Each row is a point on a landscape with many valleys, with its height.
A ball rolls from a point to the lowest of its 2 nearest points, and stops where none of them is lower. Distance is the straight distance between rows; heights are no part of it.
Gobo: [141 168 123 158 145 101  84  90 127 199  90  81 116 126 101 110 110 134
 102  62 156  99  90 127 118 119]  h=111
vula: [119 108 122 129 102 121 140 134 111  88 118 143 126 129  88 156 156 120
 106 184  88 178 115 107 124 152]  h=456
Nopi: [112 143 149 160 120 135  94 115  87 154  90 161 157 137 169 100  76 135
  92 104 148  74 137 127 159  84]  h=481
nofo: [ 94 138 152  96 101 162 135 113  85 125 163 169 161 134 206  71 112 160
 152 121 140  76 120 138 154 109]  h=331
fozo: [ 97 136 146 132  95 119 153 147 124  95 170 132 125  82 138 161 125 144
 153 158  89 151 115 101 147 159]  h=471
rovu: [128 131 134  85 107  88 108 117 174  86  68 162 158  94 133 134 141 151
 103 124  69 108 101 202  82 148]  h=257
nutol: [130 122 134 135 106 135 127 128  81  99 105 138 141 165  81 133 161 130
 119 217  92 169 102  80 151 142]  h=447
Piv: [ 78 145 151 110  91 184 128 124  87  86 186 201 157 112 205  57 121 159
 147 156 137  91 132 111 155  96]  h=337
Ranir: [135 149 138  93 138 103 130 103 132 180 146  84 136 126 145 136 129 148
 157  94 139  99  91 147 140 151]  h=702
Gim: [157  92 141 103 151 157 164 131 104 136 154 133 130 166  98 165 133  88
 180 165 149 174 155  92 137 133]  h=284
poviz: [115 138 132  87 132  96 131 101 169 155 122 106 138 117 141 139 146 148
 110  92 112 114  54 178  79 149]  h=432
nenop: [181 129  75 148 191 113 110 116 146 179  90  51  93 152  79 110 140 102
 127  85 202 137 164 146 113 122]  h=568
koret: [136 166 136 180 129  94  74  90 166 148  85 152 142 148 126 114  94 140
  81  95 107  80 110 141  99 111]  h=454
gilin: [107 108 161 149 114 151 170 157  92  95 160 112 122  74 124 184 146  91
 168 211 138 202 108  84 114 150]  h=241
Binuf: [163 154 124 186 133 103  41  95 169 132  63 128 148 147  81  98 105 138
 107  86  98  67 123 143  73 123]  h=423
nize: [139 101  82 116 154 117 115 130 151 120 100 123 116 162  97 118 174 125
 126 122  92 135 156 162  94 127]  h=269
lof: [141 153 122 138 114 100 141 136 162 147 170  86 109 110 116 144 118 150
 134 106 121 124 128 120 157 168]  h=714
bekul: [109 145 141 188 145 117  80  99 101 163  51 153 148 136 164 100  74 126
  77  91 149  80 123 142 118  97]  h=457
Noz: [100  99 143 120 106 120 176 157 120  98 152 141 118  72 184 163 139  99
 107 149 123 163 130 134 122 147]  h=268
Mozak: [133 158 100 172 165 117 105  96 174 160 101 101 112 147  89 120 114 131
  90  71 130 114 125 132  80 119]  h=244
Nok: [126 142 146 107 150 112 118 101 103 210 132  86 116 129 154 127 119 113
 128  86 172 106  78 146 135 125]  h=689
Gule: [108 120 174  84 124 205 136 162  88 120 196 122 129 100 206  69  95 118
 157 139 226  91 157 105 156  72]  h=247
Veki: [107  93  50 137 145 114 143 158 189  92 117 112  96 137  70 128 185 124
 149 154 115 199 138 150 102 143]  h=743
fudi: [ 99 124 141 130 107 110 174 134 154 109 143 152 125  91 198 150 137 116
  70 113 126 146 106 154 104 145]  h=225
ziliv: [127 138 103 131 160 110 134 113 168 146 126 108 115 148 129 136 142 124
  95  87 114 132 117 151  88 131]  h=324
sez: [122 120 137  91  94  99 115 118 131  80  89 173 160 108 123 148 142 155
 129 145  61 120 121 161 120 156]  h=281
suz: [122  89 163 134 144 149 179 159 107 109 176 123 124  84 136 191 133  77
 194 179 159 173 138  97 118 159]  h=201
suf: [136 135 146 147 107 122 105 130  79 130 115 172 142 141 159 107  95 124
  71 137 126 104 146 123 167  99]  h=495
Tadir: [134 156 125 206 133 110  75 103 129 128  91 179 134 155 116 124  82 111
  75 119 115  97 145 121 119 105]  h=428
porol: [ 94  99  88  95 149 101 153 146 179  95 100 119 110 114 124 126 186 114
 120 134  80 168 143 186  90 119]  h=226
kop: [130  96 174 116 101 149 166 181  93  83 178 133 124  76 180 161 128  86
 106 171 164 152 127 125 131 137]  h=301
gora: [101 101 107  94 146 100 167 128 167 122 124 117 114  99 156 150 163 108
 121 112 105 159 129 176  87 145]  h=278
Bef: [132 143 139 153 103 112 103 116 108  97 123 186 143 144 103 129 127 138
  99 182  79 126 117 103 153 128]  h=513
Duk: [129 120 108  94 134  99 110 129 196  83  62 136 139 105 102 116 176 147
 108 126  56 121 122 207  73 131]  h=215
dedis: [123 147 141 153 140 150 106 112  95 174  73 128 142 156 121 124  65 143
 141  79 154  98 154 100 142  93]  h=291
vake: [129 126 134 121 116 121 149 126 112 130 153 142 134 138 144 149 116 127
 112 124 106 121 130 126 148 142]  h=404
Fori: [156  94 100 115 134 129 120 123 112 120  96 142 131 175  90 135 147 120
 137 130  92 142 152 130 131 128]  h=308
topep: [147 123  82 130 144  94 127 135 212 135 113  68  99 132  89 113 164 144
 128  99 120 146 125 164 107 164]  h=726
fasa: [142 110  85 151 120 113 163 154 162  98 152  95 103 135  73 152 150 112
 140 162 145 192 136 103 130 166]  h=484
sim: [151 134 121 109 183  89 117 104 129 222 117  68  97 134 119 118 144  90
 117  91 191 136  79 147 122 129]  h=661
rusi: [112 168 142 136 140 134 102 119  87 200 110  91 122 126 153 104  76 148
 122  76 175  80 116 120 166  94]  h=267
neb: [119  91 132 112 143 145 169 136 116 115 156 135 131 132 113 186 142  97
 183 171 126 181 136 101 115 164]  h=243
Sasiz: [129 145 146 142 100 111 106 113 108 107 115 189 148 140 150 121 111 146
  96 132  91  94 121 138 150 124]  h=505
vir: [134 103 187  90 127 189 153 172  90 134 207 129 132  97 200 110 118 106
 194 158 197 104 158 110 164  98]  h=307
bedo: [154 166 123 145 145 125 107 102 109 199 114  70 116 131 110 116  91 134
 135  73 168  98 129 113 163 121]  h=208
Tomug: [126 129 111 160 145  94  95 120 205  86  65 178 120 128 111  97 189 117
  60 131  70 123 148 190  72 111]  h=177
dini: [105 121 124 106 170 102 175 118 167 158 151  97 113 106 162 157 164  98
 117 104 153 146  93 170  82 154]  h=348
bofe: [135 135 122 150 141 111 105 114 119 157  85 141 125 147 158 113 107 109
  51  90 143 102 125 145 110 103]  h=418
nubif: [113 131 126 117 123  99 146 108 165 113 109 165 129 112 171 134 143 133
  63 102 104 126 104 175  93 138]  h=164
veb: [138 121  95  99 171 121 104 104 149 143  94 115 132 164 101 125 149 135
 144  86  97  99 127 180  69 116]  h=192
nani: [116 104 175 105 104 173 154 186  77  84 190 141 128  78 198 124 132 116
 133 174 162 128 139 114 163 120]  h=330
Goru: [139 130 132 140 144 169 127 114  94 132 114 151 130 180  96 149  82 117
 124 117 149 144 159  81 129  85]  h=373
gaz: [121 100  83 118 137  93 116 155 211  94  68 113 107 115 104  96 202 137
 111 125  62 144 140 207  97 120]  h=153
bes: [105 147 154  94  91 142 118 113  95 104 145 184 169 121 167 100 114 180
 155 137  90  83 126 133 166 117]  h=309
poki: [177 115  87 165 131 123 112 147 137 120 110 101 101 164  70 119 126 110
  93 127 146 138 163 108 135 131]  h=512
vuk: [119 114 117 136 113 112 166 142 151 115 176  98 112  98  94 165 134 124
 175 159 121 177 138 102 145 187]  h=473
dinu: [136 103  63 143 117 111 109 146 171  89 100 121 119 161  59 112 167 144
 132 155  87 170 125 131 102 154]  h=750
duvov: [121 134 116 138  87 105 141 140 157  95 148 124 130 108  86 157 126 151
 144 150  79 158 119 111 144 172]  h=465
ked: [153  98  99 111 137 126 140 117 131 135 133 111 124 164  77 151 140 126
 174 135 123 149 151 115 150 161]  h=333
Bonal: [125 100  61 129 158  98 150 144 210 119 131  83  99 127  81 130 168 129
 170 130 142 177 143 159 109 173]  h=735
nesun: [161 129  91 128 201 107 106  98 145 206  97  53  98 146  84 103 169 104
 132  88 173 121 117 164 104 126]  h=615
Dis: [140 120 147 123 107 155 143 139  76 116 146 147 131 156  98 153 130 133
 137 178 109 156 126  75 156 123]  h=436
Zif: [179 135 105 145 114 106 102 117 142 138 115 107 127 156  77 119 114 161
 155 100 105 111 147 116 144 158]  h=378
Vifuv: [ 90 114 183 130  96 169 164 167  66  74 153 137 126  58 158 164 149 101
 138 210 129 183 101  88 128 136]  h=270
zabus: [149 149 141 173 107 134  89 125  89 124 123 155 134 173  83 113 116 129
 106 184 103 124 135  73 181 103]  h=521
bedef: [ 82 136 167 128  87 170 161 149  65  78 169 180 135  81 176 140 148 133
 142 196 119 153 105  85 134 130]  h=292
Vokun: [167 160 119 163 123 104  75  95 165 140  98 107 142 142  72 108 107 168
 123  79  97  79 115 132 118 149]  h=396
sigas: [ 79 159 145 124 132 175 118 128  82 166 119 126 142 127 189  73  67 156
 138 111 193  78 128 103 174  66]  h=151
buto: [135 123 157 107 123 153 154 141  93 126 180 142 132 133 145 149 115 119
 147 140 138 132 141  90 156 124]  h=420
Tilo: [ 68 126 153 141  75 126 158 160 113  86 161 142 124  30 177 157 128 132
 179 160  96 162 112 116 127 150]  h=478
Luz: [133 133 127 122 143 116 136 117 116 158 125 121 127 144 153 137 112 115
  93  92 138 118 124 135 118 121]  h=376
nozom: [149 160 134 111 139 119 139 114 132 175 181  85 124 116 119 136 115 150
 183 104 139  96 132 117 175 149]  h=709
Govi: [146 114  84 135 117 111  80 128 180  82  76 149 136 148  58 117 163 153
 138 142  65 131 128 162  81 143]  h=754
nalen: [126 152 169  93 124 190 135 148  97 137 197 134 116 125 139  98  96 143
 188 156 169 112 173  53 172  63]  h=453
guzok: [181 127  76 145 144 117 118 116 148 146 124  85 119 162  74 133 141 136
 165 106 152 134 159 124 144 159]  h=358
fuf: [141 131 114 168 144 138 112 113 115 121 104 152 133 171  98 135  98 113
  85 121 119 129 146 103 118 104]  h=403
ripul: [177 120  97 160 117 135 131 156 139 109 148  97 103 161  63 144 130 105
 114 153 170 170 145  90 155 143]  h=498
siro: [123 128 120  96 161  86 145 124 195 168 118  78 108 108 141 138 168 120
 114  94 122 141  71 173  94 155]  h=391
vidid: [112 109 176 107 123 157 167 171  93 120 208 122 132  77 207 134 129 113
 182 152 162 115 142 126 150 134]  h=343
zof: [113 140 170 103 108 180 138 146  79 119 186 157 136 138 149 112 116 139
 156 166 137 116 142  68 169  82]  h=437
Sefi: [112 128 152  86  81 129 121 115 103  92 131 181 170 112 143 141 134 160
 164 146  71 112 114 140 139 144]  h=295
tiv: [ 84 128 166 111  89 192 158 133  68  80 184 204 147 100 196 102 137 146
 165 169 129 129 122 100 138 112]  h=315
vivel: [144 110 117  80 136 118 113  98 120 141  92 134 156 161 120 139 136 149
 154  91  86 103 126 162 105 132]  h=256
zokef: [119 140 162 108 126 178 142 152  91 132 194 110 129 116 192 108  77 110
 118 118 215  98 143 108 161  87]  h=160
Reluv: [148 125  98 144 115  98 149 151 202 134 139  92 101 123 102 138 144 134
 107 124 122 156 131 132 133 172]  h=719
Reket: [ 89 160 152 139 139 163 106 110  79 186  75 128 149 139 160 103  56 153
 150  75 188  87 117 113 164  79]  h=235
Vogil: [ 96 158 151 121 123 180 127 136  93 131 176 148 139 127 185  93  78 152
 123 123 175  87 143  99 168  81]  h=47
fesi: [151 101 150 112 139 180 155 128  91 140 143 142 137 172 105 162  97  93
 150 137 171 155 157  82 140  91]  h=332
midiv: [135 142 134 148 134  90 102  95 187 109  75 177 140 123 151 113 155 134
  53 114  82 111 113 182  81 124]  h=57
pizu: [179 114  99 154 154 138 115 126 131 157 101  76 105 163  86 125 101 101
 110  94 175 137 167 119 132 114]  h=531

Call two points neighbours if one is among the 2 nearest of the other. Go from one point of each pair to the other, from neighbour to neighbour, staying as low as possible. Name the highest point that can't be avoided.
suz, midiv => Piv
Gobo, gaz => vidid
midiv, gaz => Duk
gaz, veb => koret
Vogil, Gobo => rusi

Where does a ball stop that starts at each point below?
nozom => duvov
koret => veb
nofo => gaz
Tadir => suz
